Each row is a point on a tangle of strands that fork and nearly touch. The rows are in no order.
(in the rows, 128 means zero)
Two points are linked if the straight distance between their rows is under 56.5. Some points are linked to none.
tel: 127,42,123,123,169,138,92,133,161,147,136,162,159,150,112,106,111
fet: 109,176,160,175,84,129,125,144,88,134,119,100,144,136,153,135,129
tid: 130,83,129,121,146,136,126,89,195,126,117,167,68,124,141,118,101
Fovu: 129,130,148,183,79,102,139,158,159,153,108,115,101,179,145,93,117
dure: 152,130,87,72,169,149,144,95,111,102,148,139,130,79,103,153,155
Pip: 114,94,130,156,91,100,153,216,130,175,156,130,152,209,125,121,114
gatik: 143,52,127,128,172,128,88,149,138,141,136,155,172,156,107,121,121
gabas: 138,143,143,162,93,132,124,131,115,132,126,110,121,142,140,127,124
Siga: 128,159,168,186,77,93,131,151,148,136,106,110,105,165,156,113,115
bepab: 153,108,118,122,142,146,124,94,144,119,134,142,100,112,127,144,127
dom: 146,123,148,158,110,102,132,118,185,132,105,133,72,157,142,113,110
medin: 108,48,118,129,144,120,118,159,179,169,127,157,136,185,124,74,110
mavi: 146,69,104,93,195,139,89,97,124,116,143,163,164,99,101,141,137
fogeg: 64,233,113,108,129,125,134,130,49,133,111,87,179,85,139,128,149
sanes: 155,118,99,85,162,155,137,88,119,100,147,145,112,90,112,155,145
lub: 154,133,142,135,119,121,132,106,156,110,123,126,78,123,137,151,123
Tatop: 154,85,108,100,210,123,81,123,106,116,126,140,192,104,78,149,157
goge: 145,128,140,164,101,127,123,123,147,132,123,121,102,144,135,126,118
fef: 141,64,108,99,186,148,98,87,143,119,144,170,147,100,118,135,123
gufas: 134,183,150,115,113,121,144,111,105,89,126,108,103,93,140,163,145
lezat: 142,157,139,145,103,131,122,109,118,114,128,112,108,118,136,145,132
neb: 151,156,92,70,153,145,159,102,103,98,145,123,127,71,100,154,158
zorug: 125,103,128,170,90,112,144,173,156,166,118,123,110,191,137,86,117
siv: 116,29,132,120,178,129,93,148,172,146,130,168,164,156,111,98,100
dokek: 147,108,148,137,127,102,133,104,208,128,107,149,57,144,146,119,106
Tud: 115,77,114,151,107,109,144,181,172,174,126,135,113,200,131,79,118
Zasam: 149,89,116,128,142,152,111,100,148,134,137,149,115,128,126,131,120
mozus: 145,113,135,154,111,121,125,122,170,136,117,132,84,155,137,115,115
vuget: 142,89,121,144,128,146,111,119,152,147,128,144,118,154,129,114,114
besa: 133,183,90,64,147,134,168,113,93,95,141,110,139,66,91,149,157
ton: 154,133,105,117,132,147,119,101,110,116,141,122,128,105,116,150,146
rudet: 145,166,150,129,112,124,136,110,124,95,126,114,94,102,140,159,135
rana: 154,85,102,98,191,141,88,107,114,118,137,148,175,107,92,145,149
vali: 134,60,118,133,146,141,102,131,162,151,135,155,140,162,125,103,110
bovo: 106,27,128,120,166,118,101,165,181,158,135,165,157,172,114,83,103
zazur: 129,71,125,114,155,148,118,86,184,124,127,169,87,118,136,119,101
gan: 105,179,176,187,78,112,127,151,106,135,109,103,130,145,164,124,123
purop: 123,201,86,64,141,130,163,116,85,101,136,102,155,65,93,142,151
bim: 155,119,111,112,142,150,127,93,128,110,137,137,108,102,122,153,139
Teko: 126,56,121,108,166,154,103,86,172,129,137,176,121,111,131,116,102
fug: 146,130,118,126,123,140,105,125,88,130,139,111,166,129,113,140,146
Koduk: 102,137,153,187,66,115,152,199,103,164,137,113,152,184,147,115,115
Pogi: 123,203,155,103,121,113,156,120,100,80,122,106,108,84,138,164,150
pafi: 92,232,132,75,135,115,172,128,84,85,116,93,124,64,127,148,149
Lape: 67,220,125,122,121,131,125,133,42,140,111,90,180,101,148,132,147
rek: 129,137,147,180,81,125,132,159,119,146,122,109,127,166,144,115,120
numag: 118,63,115,141,128,120,128,167,170,170,130,145,126,195,124,80,114
daki: 102,118,141,173,69,105,162,213,118,173,146,118,148,195,143,115,116
gubo: 147,147,115,116,123,143,121,107,96,118,139,111,143,105,115,147,148
pesu: 114,141,154,186,75,123,140,181,111,154,126,110,141,179,149,113,117
funap: 113,214,142,90,129,115,165,122,90,83,121,100,115,71,133,156,152
gitu: 151,120,124,139,118,139,109,138,97,138,142,120,162,142,118,134,140
Vanim: 118,168,177,188,74,97,129,150,132,130,108,102,117,154,163,123,116
venu: 81,240,116,74,137,120,170,131,78,98,116,95,138,61,123,138,145
ditak: 93,200,135,133,104,136,126,128,58,125,119,93,164,106,139,137,146
Nim: 100,224,96,71,135,125,161,125,78,106,127,92,158,63,105,137,146
Lidut: 107,183,148,151,92,131,122,130,73,128,122,98,150,121,143,140,141
Mit: 144,104,146,124,142,116,133,99,204,116,108,156,54,132,144,128,105
voki: 135,66,114,96,175,159,118,79,156,113,146,173,112,93,128,138,114

A fork is a point with three links. Follow the links from the first point to the second and name the forks in between, in order.
vuget / gitu -> bim
medin / Zasam -> tel
gufas / Koduk -> gabas

A fork is a point with three links, a tip a point with one. Leave the first point through the second and follow the links. Name the first fork or tip that comes.
Siga / Vanim -> fogeg
fef / mavi -> Tatop
Fovu / zorug -> tel
dokek / dom -> gabas
